Points on a hilly landscape, in no order, each with its height.
From any point a ball rolls to the lowest of the 2 points nearest to it. It stops when none of these is lower. Distance is the straight distance between rows; heights are no part of it.
Q_124 (h 261): [ 23   9  26 -52 -42  79 -23 -19  -8 -12 -24  21 -42  72  36  -3  23  30
  -9 -43 -20  31 -11 -35   1  14 -34  -8  26]
Q_691 (h 619): [-35  25 -15  19 -36 -55 -54  26  -1 -17  37 -30  33  11  28  30 -25  48
  10  -9 -48 -10 -26 -32  11  -3  -2  -3 -55]
Q_717 (h 435): [ -44  -12   -7   29   22  -53  -18   34   -4   -5  -12   -7   62  -16
  -10    3  -39  -27   29  -20    7   -7  -15  -21  -58  -46   35   -7
 -103]
Q_311 (h 639): [-12  -9  42 -39 -23  -5  48  14 -18  20  -4  33   4 -16 -24 -19  13 -39
  12 -55 -26  -4  10 -12 -97 -32  34   0 -56]
Q_594 (h 500): [ -2  28  24  -2 -29 -29 -37  29  27  24  18  45  19 -37 -61 -36  28 -26
  -7  40  15 -48  -1  66 -20  57 -49   3  20]
Q_788 (h 233): [-93 -29  -6 -16  15  55 -36  -2 -32  15 -58 -13 -24 -28 -16   5  16 -54
   4  40  40  -4  -7  42   2  -5   4 -36 -19]
Q_133 (h 290): [-23 -13 -13 -17   7  41 -69 -23   0  -5 -14 -40 -22  46  60  10  -1  16
  -4   9  10  40 -15 -16  20   6 -17 -22  -2]
Q_408 (h 253): [ 41  -2  17   1  20   4 -22 -13   8 -13  26 -45 -18  35  68  14   6  32
   1  40  -9  38  -6  19  44  29 -24 -10  42]
Q_827 (h 471): [  2  -8  34  40 -39 -29  16  37  26 -16  55  42 -33 -61 -68 -29  27  34
 -37  19 -10 -61  15  37 -22  13 -20  43  29]
Q_119 (h 513): [-17  12  -5 -13   2 -15 -52  13  16  18 -11   7  29 -27 -24  -8  -4 -36
   4  34  18 -32  -6  50  15  47 -33 -12  -1]
Q_20 (h 402): [-12  13 -21 -13  17  16 -74  -2   8 -34  -8 -25  -4  38  28 -13 -42   7
 -16 -60  35  11 -23 -45  17   7 -35 -15 -60]
Q_745 (h 541): [ 30  -3 -47   0  11  38  67 -23 -23  -8 -49   7   6 -16 -11  26  19 -15
   7   0  18   3  20 -29  94 -33  31  33  30]
Q_226 (h 677): [ 13  35 -28  17   3 -38  40  -3   2  14 -33  32  47 -60 -95   4 -48 -54
   7 -15   8 -80   7 -23  34 -12  23  23 -27]
Q_684 (h 264): [-11  -3 -23 -39  13   7 -29  26  14 -31  -8  13   2  20  50 -23 -16  15
 -17   4 -30  23  10 -31   8   9  16 -58 -35]
Q_79 (h 560): [-49  20  -2 -19 -34   0 -49  61  12 -33   9  43   7 -20 -12  -7  28  42
 -25  -3 -47 -43  26   7  39  16  11 -13 -15]
Q_581 (h 436): [ 54  30 -17  -4   5 -11  -5  16  11 -39  19 -10  22  26  51  24  -3  54
   6   4 -47  24  10 -26  82   4  24 -14 -11]
Q_179 (h 331): [  8  17 -54  38   2 -19 -35 -52 -15  13 -21 -40  36   6   0  45 -51 -23
  19  38  33 -11 -19  -5  64   9 -29  17  13]
Q_851 (h 297): [ 22  26  31  23 -58 -62  29  25   7  11  61   5  22 -16 -23  17  26  43
   2 -18 -54  -7  11  -7 -38   7  -2  38  18]
Q_248 (h 504): [ 35  39  29  -2   2 -26 -15 -32   5 -11  64 -50 -26  87  44  23 -60  47
   9  -6 -71  24 -34 -18 -35  32  43 -84   2]
Q_94 (h 428): [-25  16  -3  32   3 -29 -43   3  -9 -15  21 -42 -19  19  10  -3 -65   9
  -2 -22  -6 -53 -37   6   2 -15  11 -10 -62]
Q_252 (h 380): [-41   3 -61  -8  50  47 -20   0 -31 -13 -81   5   5 -41 -41  -1  10 -36
 -27  11  73   8   5   2  87   0  -5  -4  25]
Q_425 (h 411): [ 24   6  -4  -4   4  34  -8 -16   0   7 -45  41 -12 -10 -52 -20   6 -31
 -20  38  31 -57  -8  60  55  41 -30  10  78]
Q_862 (h 192): [  2  -2  32   2 -26  58   6 -36   4   2 -22   0 -51  46  21  18  60  12
   0  29  -4   6  -9  41  24  -7 -31  27  87]
Q_154 (h 427): [ 17 -34  19   6   9 -17  61  31  18   0  29  17 -12 -48 -56 -31   3  -7
 -25 -25  36 -14  15   1 -61  10 -21  36 -18]
Q_906 (h 203): [-78   0   8  18 -19  58 -33  -5 -12   3 -50  17 -41 -29 -41  12  50   2
 -14  53  22 -36  -8  52  59   9 -40  13  84]
Q_994 (h 657): [-63 -12 -23   5  -5  10 -42 -22 -41  35 -60 -12  22  -2 -24  26 -34 -57
  32  12  17 -32 -18   6   5 -34  29  -9 -46]
Q_739 (h 479): [ 23   5  25  17  -4 -12  -1   1 -14 -32  56 -32 -36  60  40  16 -57  63
   3 -30 -77  -7 -31 -36 -13  -7  43 -52 -32]
Q_995 (h 263): [-42 -16  15 -16  12  41 -37   6  -9   7 -15  -6 -54  -4 -10 -36 -22 -46
 -15 -13  26 -57  -6  59 -22   7 -10 -30 -16]
Q_690 (h 470): [ -9  21  26  43 -52  31 -32  10   8  -3 -14  63 -18  20 -37   2  48  55
   3   0  -6 -37   6  32  46   7 -57  67  85]
Q_768 (h 378): [ -4  18 -50 -32  25   3 -10  36  -9 -32 -28  23  19   0   1  -4 -15   6
  -4 -14 -25 -30  22 -18  87  -7  55 -16 -35]
Q_687 (h 407): [-41   4   4   1  -4 -56 -19  13   0  12  13 -25  53   2  26   9  -7 -13
  35 -10  -8  36 -12 -41 -67 -16  18 -31 -78]
Q_914 (h 252): [ 35   3  17 -46   6 -31  23  28  24   7  34  29  33   5  11 -31  29   9
  -8  -2  -8  78   9 -16 -87  32 -29 -24   5]
Q_715 (h 191): [ 28   4  23  42 -23 -15  26 -38   1  40  17 -18   4   5 -19  20  -5  12
  17 -43  20  -5 -13 -11 -35  12 -31  56  34]
Q_183 (h 236): [  8  11  16  25 -39 -32  38   7   0  19  18   6  18 -32 -36  15  11  11
  10 -31  -1 -25   4 -23 -30 -10 -20  44 -12]
Q_84 (h 410): [ 11   7  49  27 -48  -4   3  33  18   4  46  62 -23  10 -40 -35  70  69
  -1 -14 -10  15   3  43 -48  28 -55  77  53]
Q_281 (h 442): [  5  20 -39 -46  -7  13  17  45  -4 -37 -22  55  12 -15 -11   6  40  26
 -17 -29 -24  -6  37 -29  78 -15  28  18  -6]
Q_449 (h 355): [ -6  -8  25 -24  19   8 -21  -8  13  -7  38 -29 -44  30  69  -9 -24   8
  -8  37 -43  15  -5  20 -28  19  20 -60   9]
Q_384 (h 481): [ 66   7 -14 -35  17  13  21  17  24 -33  -3  31  22  19  22 -22  31  31
 -12 -31  17  58  21 -39  20  19 -37  24  10]
Q_486 (h 237): [ 36   2  29  41 -11 -17  23   7   8  11  35   6   4  11 -20  -2   8  59
   1 -40  39  25   1 -10 -49  11 -65  60  21]
Q_96 (h 577): [ 37 -13   7 -45  45   2  33  -4  -4  -7  15   7 -11  13  28 -41 -35 -38
  -5 -18 -16  12   5   2 -43  14  37 -62 -23]
Q_926 (h 516): [-43  13 -21 -36 -12  51  -5  20 -10 -10 -35  34 -28 -19 -31  -8  40  14
 -33  -7 -19 -42  24  16  68  -7  23   4  26]
Q_322 (h 486): [-13  25   6  30 -32   5 -22   9   7  -9 -16  28  -7  -6 -22  28  12  50
 -10  13 -14 -69   4  14  79  17 -26  45  54]
Q_315 (h 285): [ 65  16  17  17  17 -17 -22 -44  -3   3  36 -79 -26  54  54  42 -33  19
  17  28 -23   3 -21  38  35  37   5  -9  40]
Q_759 (h 364): [  5  11  31  18 -61 -44  16  51  19  -6  52  58   3 -17 -53 -15  49  56
 -16 -26 -30  -2  15   1 -62  14 -32  60  13]
Q_213 (h 218): [ 11   2  26 -33 -20  69 -30 -49  -4  13 -13  -4 -43  71  44   0  37   6
   6 -13  17  39 -12   7   6  -3 -30   9  52]
Q_683 (h 345): [ 16   5 -22  19  24 -53  14  -3 -12  13  18 -13  30  16  32   8 -55 -28
  23  17 -41 -23 -18   6  -7 -30  70 -31 -36]
Q_293 (h 467): [ 18 -32   3  28  41  -5  19   2  15 -13  17 -38 -15 -15   5 -35 -41   2
 -22 -21  70  -8   9   1 -16   7 -43  12 -12]
Q_680 (h 566): [  0 -49 -12 -21  53  21  33  13  -2 -10 -13  -4 -18 -10  19 -44 -26 -49
 -11 -19  16  -1   0  13 -37 -34  48 -43 -35]
Q_854 (h 700): [ -17   25  -25   45   19  -44   -1   34  -17  -38  -18    5   12  -25
  -72    9  -71  -14   -6  -45    4 -109  -22   -4   31  -50   47   12
  -55]
Q_830 (h 55): [ 35  -5  21 -55 -12 -28  29  47  34  -3   7  63  41 -17 -61 -35  40 -10
 -15 -30  19  34  16 -19 -80  31 -47  28 -30]
Q_639 (h 325): [ 19   0  14 -26 -18  59 -42 -16   9 -13 -34  -1  -6  33  58  -4  71  34
  -7  34  27  81 -13  15  49  -3 -40   9  75]
Q_415 (h 338): [-24   7  38 -24 -54  33 -33 -12  -5  21  11  -8 -40  51  27  18  22  11
   8   4 -59 -11  -8  -5 -13   4  -4  -8  26]
Q_268 (h 422): [ 30  10  14 -35  -9  54   4 -26   6  17 -29  31 -39  21 -29 -18  34 -37
 -10  19  -7 -41  18  57  31  30  -9  12  72]
Q_599 (h 176): [ -7  -1  17   6 -18  32 -21 -10   3   0 -18   1 -10  23  11   7  24  20
  -2 -47  43  34  -7 -30 -20  -3 -58  33   7]
Q_910 (h 409): [-19 -56  24  39  33  15  34   4   8  17   1  10 -11 -85 -64 -25  18 -32
 -13  22  75  -5   6  29 -62  15 -31  13 -17]
Q_77 (h 394): [ 27  15 -24 -12   1  -8 -18  -9 -10  -6   0 -15  11  26  38  11 -11  13
  10   9 -24 -18  -1  -2  66   2  15   2  -7]
Q_236 (h 367): [-14  -2 -49   5   4  -4 -50 -16 -23   1 -15 -35  -1  25  14  43 -32  -6
  22   7  -9 -26 -15  -9  57 -25  39   2 -31]
Q_621 (h 274): [ 21   2   6   3 -11 -36  28 -22   4  35  15  -9  62 -10  -4   9  20 -28
  20 -12  15  43   8 -14 -61  15 -21  29 -10]
Q_224 (h 390): [ 16 -12  11  -9  18 -14  32  45  23 -33  26   6 -10 -22 -17 -31  -4  20
 -26 -63  29   7   6 -21 -41  -2 -38  16 -34]
Q_472 (h 671): [-23  -4 -43  26  26  -9  22 -10 -19  15 -66  39  47 -62 -92  21 -48 -58
  13   6  27 -48   2 -24  57 -26  31  13 -12]
Q_712 (h 437): [-22  -7  36  34 -48  14 -14  43  16 -10  17  78 -27 -23 -62 -15  64  49
 -18   1  27 -30   8  29 -17  14 -62  67  41]
Q_310 (h 564): [ 38  51  13 -27 -34 -25 -58 -37  12 -12  29 -20  19  91  54  29 -27  39
  13 -10 -64  56 -34 -33 -15  55   0 -60   1]
Q_182 (h 669): [-56 -18 -27  30 -25  17   5 -23 -36  16 -30 -18  15 -23  10  45  16  -2
  21 -10  13  11  -2 -49  29 -63  11  29 -27]
Q_250 (h 344): [ 15 -27  28 -10  33   3  26 -10   6  10  48 -30 -36  10  65 -17  11   1
 -10  27 -15  59   8  21 -64  14  15 -43  30]
Q_660 (h 585): [-27  19  10  16 -32 -25 -37  42  26  -5  34  20  14 -19  11   4  40  38
   1  29 -41 -14  10  18  13  26 -18  -6  12]
Q_968 (h 256): [-45 -17  -8  13  13  33 -27 -10 -20 -12 -12 -33 -20   9  34   1  -8  12
  -4 -21  38   0 -19 -19 -10 -18  -9 -18 -26]
Q_917 (h 377): [  1 -16  17 -22  20  25 -38   3   6 -26  15 -28 -63  35  40 -21 -35  -4
 -17  28 -33 -45   1  56  20  19  13 -45   7]
Q_101 (h 421): [ 70   7  -4 -30  17  14  61  12  24 -56  11  12  -2  40  24  -1  -3  36
 -10 -67   1  60  35 -83  10  -6  -7  15 -13]
Q_399 (h 311): [ 30  26   6  34  -7 -58  19 -15  14  28  40 -19  73  -3   9  30  14  29
  31  -3   1  58  -8 -19 -35  18 -33  39  26]
Q_353 (h 305): [  7 -18 -10 -13  13 -11  50  -1  -8  22 -27  10  44 -40 -15  -8  15 -45
  17   0  36  28  19 -18 -43 -14   4  10 -30]
Q_190 (h 482): [ 27  -8  11   8  22   0 -15  -7  17  -4  16 -33 -30  -3  10 -40 -45 -19
 -26  -7  30 -37  -6  43 -10  35 -37  -8  -4]
Q_947 (h 339): [  2  12 -27 -10   7   1 -80 -22  10 -37  -1 -35   9  45  56  14 -29  34
  -3  -2  26  38 -30 -34  55  17 -38  -8 -22]
Q_481 (h 219): [-96 -14 -16  -2  -4  59 -29  -1 -28  13 -63  13 -37 -42 -34   9  42 -39
 -15  62  18 -22  -2  49  58 -12  10 -21  36]
Q_790 (h 320): [ 56  17  28   9 -21 -47  44  33  25 -25  45   9   8   3 -25 -21 -18  44
 -17 -65  14  -6   9 -31 -46  13 -42  48 -14]
Q_30 (h 592): [ -7  37   9  -7 -34 -36 -75  -3   3 -14  34 -29   9  61  49  33 -34  46
   1  -6 -63  16 -36 -42   0  22   2 -39 -26]
Q_72 (h 354): [ 85  -9  -3 -22  37  33  46 -11  16 -42   8 -11 -30  32  39 -11 -13  41
 -23 -38  11  23  15 -40  53  -3  -6   2  13]
Q_513 (h 502): [ 63  24  17 -20   8 -17 -27  -7   9   7  28 -16  -2  27   9 -35 -44 -23
 -14 -13 -18 -33 -20  45  -6  52  -8 -30  12]
Q_262 (h 307): [ 52 -26 -12  -5  58  31  20 -25   2 -31  15 -30 -28  20  58 -18 -15   7
 -18  -1  43  53   7 -22  17   9 -15  -6  12]
Q_69 (h 665): [-58 -13 -54  18  37   5 -11   0 -39   6 -73  18  43 -37 -47  20 -24 -32
  10  -6  43 -25  -1 -26  57 -46  43   4 -32]
Q_188 (h 489): [ -8  -3  40  39 -40 -19 -13  12  21  17  29  35 -11 -49 -75  -8  34   1
  -6  45   4 -52  -7  65 -32  35 -49  37  55]
Q_879 (h 294): [ -2   7  -2   9 -12 -38  40 -19  -9  38  16 -28  28 -14   5  27   6 -27
  36  29 -40   4   6   2 -23 -11  51   1   2]
Q_153 (h 260): [-52  -7  42 -13 -54 -11  -6 -16 -23  47   7  -5 -25  -6 -12  13  17 -39
  16  39 -45 -32  -3  41 -44   2  19  -1   5]
Q_873 (h 308): [  2  18  35 -51 -50  61 -39 -23  -4  -3  -1   4 -49  67  10  -5  -8  11
   0 -57 -27 -34 -13  -9 -19   5 -20 -13   9]
Q_496 (h 346): [ 23  38  33  47 -28 -66  -4   3  15  37  53   0  39  22  -1  13  43  41
  29  17 -14  44  -5  37 -45  41 -36  38  56]
Q_736 (h 316): [ 29  24  14 -15  18 -57   6  -6  18  12  53 -17  36  21  32  -8   6  26
   8  11 -24  77   2  -6 -70  46  -5 -50  11]
Q_856 (h 692): [ -5  14 -41  40  27 -46 -13  13 -25  -5 -20  -7  37  -3 -21   8 -82 -29
  18 -17  -3 -69 -36  -1  23 -56  51  -1 -64]
Q_764 (h 512): [ 28  -8 -16 -30  13  19  31   8   5  -1 -11  15  14   3  39 -10  34  -4
 -12  17   2  49  31 -11   9   2 -15   1   6]
Q_418 (h 363): [ 46   2 -32  14  23 -25  43   7  15  -2  -7  28  46 -59 -44 -10  -5 -24
   0   1  36 -15  19 -10  38  18 -23  33  15]
Q_948 (h 362): [-34 -12 -61   8  50  40  -1 -37 -26  19 -76  -9  10 -33 -19  24 -13 -41
  -3  54  56  14 -13   4  98 -29  13 -14  23]
Q_461 (h 164): [ 21 -22 -25 -12  63  15   0  46  19 -70  14   0 -23   2  55 -22 -30  36
 -27   8 -20  18  17 -35  25  -9  41 -63 -34]
Q_216 (h 445): [ -6 -26  26  32 -57 -15  43  33  21   9  34  67 -13 -75 -98 -12  56  36
 -21  15 -11 -37  26   5 -38 -11  -9  68  31]
Q_734 (h 418): [-17 -42   4  41  33   6  51  -9   7  27 -23 -21  19 -68 -53   0  -2 -32
  -2   9  93  35  -4 -12 -56  -6 -47  25 -21]
Q_942 (h 398): [ 11 -27   3  38  14 -17  48 -13  19  26  20  10  10 -65 -29  -6  27 -22
  -7  42  38   0   9  33 -34  15 -32  21  20]
Q_932 (h 664): [-87  -5 -58  18 -18  32 -31 -29 -59   5 -50 -22  15  14  10  67   1   2
  32   4  15  15 -19 -47  67 -66  31  14 -17]
Q_19 (h 647): [ -7  15   9 -48 -45   1  19 -14 -27  41 -28  20  43   7 -27  -2   7 -55
  27 -42 -17 -17   0 -17 -55 -10  21   4 -46]
Q_350 (h 423): [ -9 -23  36  31 -40  -9  51  21   8  31  41  23 -40 -39 -43  -4  59  28
  -4  16 -31 -11  18  22 -64  -3   0  47  38]
Q_171 (h 430): [ 11 -30  -7  39  46 -30  60   2   9   7  -8 -20  40 -51 -33   1 -28 -34
   8 -28  84  18  12 -40 -39 -25 -31  29 -53]
Q_606 (h 323): [ 14 -20 -10  23  50 -42  25  14 -13  -1  10   2   5 -24  16 -29 -33 -49
   8  28 -34 -35   7  42 -19 -36  88 -33 -31]
Q_866 (h 449): [ 60 -40  19  16  46  -7  65   5  19  10  37 -11 -17 -37 -25 -46  -9 -13
 -16 -16  68  16  13  10 -42  15 -30  23   3]
Q_70 (h 455): [-21  -2  36  20 -50  39 -15  17  -2   9   4  28 -33  12 -29   4  45  34
  -8 -15   2 -26   9  13 -14   4 -50  48  44]
Q_840 (h 186): [  36  -12   39  -58    1    5   51   32   26   -7   21   51    1   19
  -19  -42   29   10  -20  -42    4   61   24  -33 -103   17  -33    3
   -9]
Q_587 (h 403): [ 15   6   9  -5   8 -12 -42  15  -4 -25  28 -33 -43  36  25 -27 -77  14
 -21  -8 -38 -52 -28  35   7   0  28 -45 -35]
Q_247 (h 366): [ 20  36  -5 -11  10 -81 -20 -29  12  30  39 -49  41  38  40  19 -25  -3
  36   6 -29  52 -18  -7 -53  28  27 -52 -21]
Q_363 (h 452): [-28  11  10 -25  -4   5 -47  26   6 -20  -8  10  -6   8 -13 -22 -24   9
 -22 -68  27 -34  -6 -34 -10   9 -41   0 -58]
Q_794 (h 347): [ -5   2 -62  33   5 -26 -34 -37 -37  16 -42 -33  45   8   4  55 -50 -25
  40  64  -7 -28 -24   8  74 -21  38   2  -9]
Q_24 (h 350): [ 11  -8 -47  -1  45  36   4 -28 -17  -5 -47  -6  -8 -10   0  -1 -32 -45
   1  34  30 -22   7  22  77 -19  27 -18  20]
Q_596 (h 454): [-11  11   6  32  -4  -9 -29   5 -13 -36  42 -54 -45  39  31  14 -49  62
 -14 -34 -36 -22 -35 -30  10 -10   3 -12 -29]
Q_990 (h 399): [ -9  15 -42   2  11  32  -6 -17  -8  10 -66  42  22 -28 -56  -3  14 -35
  -4  27  45 -22   1  14  78  20 -25   8  48]
Q_414 (h 332): [ 34  -6  -9   1  29 -28  35  -8   7  14  -3   0  26 -29 -19 -20 -21 -45
   0  -7  27 -21  13  13  -8   4   9   6 -14]
Q_218 (h 521): [-25  16 -16  28 -13 -27 -23 -12  22  28 -29  23  54 -43 -50  10  -7 -45
  11  76  13 -41 -17  42  31  47 -40  -1  28]
Q_180 (h 446): [ 25  13 -41 -32  13  18 -18  11   6 -58  -3   4   0  37  36  -1 -26  30
  -9 -22 -24  16  14 -52  83 -19  46 -20 -38]
Q_497 (h 527): [ 95  18  14 -35  19  -4  13 -25  20   6  43  -6   3  41  10 -30 -16  -7
  -9 -34 -16  18   4  17 -34  68  -3 -18  29]
Q_643 (h 660): [-99 -15 -60  27   5  32 -35 -30 -46  27 -84 -14  26 -10 -40  51 -24 -33
  30  17  34  -3 -25 -16  48 -50  32  -5 -29]
Q_664 (h 381): [-48  10  14 -10 -32 -41 -19   8   5  30  19 -12  23   4  32  25  21   5
  26  15 -44  40  -9 -12 -76   8  13 -33 -31]
Q_514 (h 330): [ 13 -12 -51 -14  49  17   9   0 -30 -20 -47  11  10  -1   6 -19 -34 -34
   1   2   7 -33  13  -5  56 -33  68 -15 -26]
Q_282 (h 222): [-41 -25  11  -8 -12  79 -18 -12 -10 -20 -22 -27 -53  17  28   0  26  24
 -21 -38  40  34 -12 -26  10 -26 -37   4   5]
Q_898 (h 246): [-55 -24  10 -17 -11  32 -24 -11  -9  35 -16  -9 -35  -5   5  -4  16 -50
  14  47  -7 -37  -3  57 -16   1  11 -29  -2]
Q_397 (h 310): [ 30   9  -8  29  16 -29 -33 -39   7  12  18 -61   0  23  29  22 -48 -10
  15  34  12 -13 -23  19  39  27 -14  -6  10]
Q_288 (h 438): [ 64  -3  12 -16 -21  45  60 -20   3  13   2  36 -39   7 -26 -18  34  -6
 -18  -9  -7 -24  21  27   2   8   0  35  66]
Q_550 (h 371): [ -1  22   2  40   2 -68   9  30  -3  10  46 -22  21 -28   3   1 -44  -6
   0   9 -36 -31 -17  23 -23 -21  36 -10 -51]
Q_631 (h 301): [-20 -18 -18   7  15  -8  -5  -4 -19   3 -15 -11  -8  -3  -4  -9 -48 -53
  10  13 -17 -75   2  33   8 -24  65 -16 -25]
Q_836 (h 324): [ 20  32  -1  16 -14 -86  13 -22   5  36  38 -38  47   4   1  30 -12  -2
  33  -4 -36  18  -8   4 -54  -3  30  -5  -4]
Q_747 (h 603): [-22  37  18  18 -46 -32 -32  23  10 -10  41 -15   4  13  29  29  16  71
  10  -1 -51  11  -7 -23  -3   5 -26  13   4]
Q_97 (h 653): [-29  -1 -15 -38 -18   4  -2 -46 -26  53 -44  -5  29  12  -5  12 -18 -77
  40   8  -3  -7   0   0 -23 -21  40 -10 -40]
Q_718 (h 228): [ 11   9  16 -29 -33   8   9 -15  -2  19  -1  21  30  21   4  -2  36  10
   7 -38  14  52  13 -28 -53   7 -40  32  10]
Q_544 (h 217): [ 16  -2  32  -7   2  39 -31 -24  11 -13   0 -40 -63  51  57  33  42  17
  -5  60  -3  31 -11  40  60   3 -14  -2  78]
Q_382 (h 227): [-38   3  17  20 -18  59 -36  12  12 -18 -28  48 -31 -17 -41 -29  70  23
 -23  32  43  -3  -6  58  36   8 -72  46  82]
Q_108 (h 688): [-39 -27 -26  -8  27   3   8  28   1 -21 -17  -1  15 -24  35 -10  16   2
   9 -10  19  41  18 -32 -18 -35   8 -16 -49]
Q_117 (h 392): [-37  -8  -1  34  10 -54  -9  16   0  23  18 -27  16 -45   7   6 -10 -21
   6  51 -18 -27   8  42 -17   1  30 -15 -23]
Q_426 (h 255): [ 25 -23 -13 -32  56  24  -2  -6   4 -50   6 -21 -24  26  80 -24 -35  19
 -12  -8  11  67   3 -39  24 -15  17 -53 -22]
Q_595 (h 612): [ 72  18   6 -50  11 -37  53  -7   4   2  25  18  26  37  18 -20  -2 -22
  14 -28 -43  48   7 -37 -61  16  41 -32 -13]
Q_430 (h 593): [ 61  -1  17 -55  17  -3  25 -38  -1   7  11  -8   1  46  37 -24 -37 -34
  -5 -52  -8  41  -4 -38 -55  13  15 -37 -21]
Q_151 (h 385): [  4 -30 -18  38  20   1  52   3   5   3 -15  24  11 -76 -70 -14   7 -19
 -15  34  42 -26   9  13  20  12 -11  22  19]
Q_737 (h 532): [ 49  44  44 -32 -15 -31 -32 -34  11  10  45 -31  -9  80  26  -9 -33  25
   3 -23 -44  33 -29   7 -49  53  13 -54  21]
Q_480 (h 685): [ 24   8 -26  37  12 -61  28   5  -8   2  -2  12  44 -36 -41  -1 -69 -45
  -3   5 -13 -72  -8   3  28 -19  50   8 -34]
Q_949 (h 559): [ -8 -27 -19 -29  29  48  33 -24  -9  24 -41   2 -16 -13   9 -14   6 -56
   1   2  37  19  14   5 -12 -25  31 -17 -13]
Q_999 (h 275): [-38 -11  37  12 -27 -30  32  -7  -9  49  19 -13 -15 -25  -4  18   0 -36
  28  21 -47 -24   3  28 -65 -29  71  -2  -7]
Q_441 (h 283): [-51 -19   0  -8  24  35 -30   1 -23   7 -36  10 -39  -2 -24 -36 -38 -55
  -7 -14   7 -80  -3  45  -5 -27  63 -35 -41]
Q_795 (h 359): [-37  26  31 -15 -40 -15 -49   2   6  27  25 -24  -1  37  31  29  34  11
  26  39 -54  26 -11  12 -43  25  -6 -29  17]
Q_531 (h 534): [-64  16 -27 -32 -29  25 -52  22 -13 -10 -24  10 -14  15   1   4   0  11
  -8  -4 -31 -46  14  15  55  -3  12 -25  -9]
Q_624 (h 680): [-58 -33  -7   7  -5  22  20  21 -12 -22   7 -13 -17 -17  55  14  36  39
   0   5 -21  53  13 -48  -6 -47  12  -8 -23]
Q_679 (h 322): [-17 -21  32 -16   6  51  13  -1  13  -8  26 -15 -51  17  67 -12  30  43
 -14  13 -15  50   8  -3 -30   2 -16 -27  24]
Q_452 (h 551): [ -1  -7 -29 -30   7  41  38 -23 -18   9 -58  14  15 -35  -4   4  31 -40
   2  -2  41  33  11 -16  37 -37  14  18  24]
Q_681 (h 404): [ 11 -10  37  17 -27   5  36   7   7   4  43  -8 -52   4  11   7  49  45
  -7  -3 -28   9  20  17 -41  -2  -4  21  51]
Q_939 (h 295): [  4 -10  30 -22  -3  42 -33 -14  21 -13   4 -14 -31  45  77  -3  52  49
 -18  32   5  89  -2  -1   6  12 -34 -22  43]
Q_875 (h 321): [  3   1 -15 -55   9   9 -42  -6  10 -11   1  -2  12  43  72 -12  -8  -6
  -5  49 -37  62 -10 -10   3  33  17 -81 -11]
Q_370 (h 628): [ 18  -6   8 -39   2 -28  60  11   0  23  24  18  23 -11  -4 -18  12 -41
  18 -16 -51  29  19 -20 -87  -3  43 -23 -30]
Q_799 (h 674): [-29 -37  -7  14  -4  37  42 -25  -9   9 -17 -35 -25 -16  37  28  17  -1
  11  -7  20  45   5 -48  -1 -57  11  19  -6]
Q_16 (h 348): [-17   2   3   2 -33  35 -19 -27  -1  12 -27 -10   2  27  50  43  61  30
  20  46   8  61  -3  -9  38  -7 -34  22  54]
Q_570 (h 379): [ 37  17  36  34  -8 -24  16  20  25   2  55  14  -9  11   9   2  44  55
   1  24 -37  19  16  33 -18  31 -23  23  67]
Q_277 (h 456): [ -47  -21    4   43   26  -27   -5   22  -18  -14  -41   -5   49  -48
  -54   22  -40  -43   22  -51   52  -34  -13  -33  -40  -68   27   11
 -111]
Q_341 (h 491): [ 45  -4 -30 -15  27  25  56  29  19 -51  -8  32  -2 -27  -7  -7  32  26
 -16 -19   4  16  41 -17  79  -8   6  29  21]
Q_732 (h 447): [-23 -38   3  45  56 -29  38  18   0 -18 -23  -5  29 -68 -53 -16 -25 -43
  10 -30  67 -22  13 -19 -53 -45  18  15 -67]
Q_834 (h 501): [-21  12 -21  19 -14  27  16   7 -11  -9 -21  33 -30 -34 -49  23   8   8
 -18  25 -29 -70  17  15  93   0  18  27  46]
Q_184 (h 523): [ 21   0 -41   9  18  22  77  10  -7 -31 -46  34   6 -57 -44  13  37  23
 -28  -9  38  20  36 -38 104 -33   7  46  46]

For each start below, name the point where the ball stops.
Q_277 -> Q_862
Q_30 -> Q_939
Q_69 -> Q_514
Q_624 -> Q_514
Q_581 -> Q_862
Q_531 -> Q_715
Q_497 -> Q_715
